Points on a hilly landscape, in no order, each with its height.
A ball rolls from a point to the lowest of its 6 nearest points, and stops where none of them is lower. Distance is the straight distance between rows; heights are no part of it.
(337): [129 141 106 129  96  94 176  98 103 145  89 157 115 148 141]  (h 505)
(177): [110 142 132 112 120 181 176 143 127  91 122 160 128 112 190]  (h 86)
(2): [126 101 138 151 150 148  81 151 142 131 150 102 166 130  89]  (h 571)
(109): [106 139 129 122 125 214 164 160 145  75 135 128 151  98 173]  (h 364)
(300): [144 129 110 121 110  48 105  77 112 168 117 139  65 148 124]  (h 291)
(416): [165 140 138 114 144  30  85  95 125 152 156 130  35 118 114]  (h 61)
(93): [134 116 131 131 121 103 119 117 111 164 115 138 120 142 111]  (h 426)
(406): [108 142 134 129 132 218 147 166 145  84 145 106 173  98 146]  (h 386)
(31): [147 118 135 127 119  76  97 112 120 168 121 134  87 139 109]  (h 28)
(388): [117 117 122 153 164 184  63 164 151  97 160  57 211 119  74]  (h 362)
(12): [105 132 131 112 121 212 165 154 147  78 130 149 139 101 195]  (h 454)
(567): [131 151  76 125  88  52 189  68 109 132  85 162  94 164 158]  (h 214)
(574): [136 110 137 140 131 116 110 133 122 156 130 122 133 140 101]  (h 761)
(407): [126 161  98 113  94  83 202  87 109 124  92 168 107 150 169]  (h 55)
(379): [121 112 136 146 145 168  97 155 136 125 147  95 181 130  93]  (h 826)
(400): [149 127 136 123 131  50  89  98 122 160 134 136  53 132 114]  (h 146)
(401): [147 114 141 121 139  74  79 114 126 164 136 131  83 131 108]  (h 280)
(191): [144 108 165 118 172  86  66 139 148 143 170 120  88 119  95]  (h 177)
(168): [110 138 130 117 124 187 172 150 128  99 124 144 144 108 164]  (h 196)
(322): [143 130  98 126 101  59 144  81 105 164  95 146  94 154 129]  (h 415)
(240): [139  98 153 134 164 113  61 140 143 150 159 106 123 135  89]  (h 259)
(483): [112 133 131 148 142 195 116 162 144  97 143  71 201 110 105]  (h 67)
(32): [132 120 133 131 117 119 142 120 111 149 113 138 140 138 121]  (h 65)
(129): [148 113 147 128 143  89  82 123 134 161 142 132 100 136  97]  (h 314)
(206): [139 145  81 118  90  55 169  62 110 147  84 152  93 164 143]  (h 282)
(158): [132  90 149 136 165 129  60 152 150 134 161 101 141 124  86]  (h 293)
(455): [122 133 140 132 122 154 160 135 116 130 119 136 152 126 130]  (h 395)
(8): [122 123 135 139 124 147 142 139 118 137 124 130 150 131 116]  (h 803)
(287): [122 101 137 145 168 157  61 161 155 119 165  76 182 125  79]  (h 346)
(104): [102 136 119 119 126 228 148 161 161  66 135 135 132  95 203]  (h 573)
(453): [ 99 140 127 119 122 232 146 167 158  65 150 117 154  89 179]  (h 437)
(59): [116 138 132 121 115 155 181 132 115 112 109 161 135 125 155]  (h 144)
(66): [143 120 114 128 113  67 117  94 116 166 113 142  88 143 121]  (h 410)
(30): [129 138 123 129 108 105 164 110 105 141  97 157 125 145 139]  (h 453)
(332): [120 123 138 142 131 182 149 152 122 117 127 111 174 119 123]  (h 650)
(347): [138 131 115 127 102  87 143 100 109 159 101 147 113 158 121]  (h 559)
(432): [129 158  84 121  88  64 193  74 108 126  87 161 106 152 161]  (h 163)
(471): [121 155 109 113 104 106 194 112 113 116  96 174 118 138 176]  (h 409)
(152): [152 111 154 123 151  71  76 127 139 160 150 130  78 126  98]  (h 15)
(394): [110 142 137 128 125 198 162 158 134  84 136 129 159 110 157]  (h 321)
(599): [159 127 159 108 163  50  79 121 132 146 163 127  52 114 102]  (h 257)
(15): [116 117 127 151 147 182  96 155 139 113 146  78 196 124  91]  (h 726)
(461): [123 107 127 151 173 171  48 167 156 113 163  59 200 126  82]  (h 104)
(127): [116 138 140 134 132 204 144 161 132  90 140 100 176 104 133]  (h 399)
(24): [127 105 142 143 145 137  93 146 138 148 140 108 149 130  96]  (h 728)
(362): [128 129 122 127 114 123 157 119 109 145 102 146 132 141 126]  (h 268)
(571): [131 141 101 125  99  75 170  89 101 147  88 159 112 153 133]  (h 337)
(433): [153 121 141 117 140  55  82 107 133 164 141 132  58 131 111]  (h 33)
(36): [117 152 125 106 104 139 196 125 115 104 107 167 119 124 182]  (h 153)
(402): [105 148 132 131 135 227 144 167 149  70 148  94 177  84 148]  (h 406)

Call two points neighbours if one is among the 6 nearest of the other. Go from one point of each pair to the other, from neighbour to neighbour, staying as low as possible. Name the highest point that can't be avoided.
(31) and (177) | (406)
(177) and (407) | (36)
(177) and (32) | (362)

Where does a ball stop that starts at each point below?
(24) | (152)
(571) | (407)
(158) | (152)
(109) | (177)
(322) | (407)
(2) | (152)
(453) | (177)
(332) | (177)
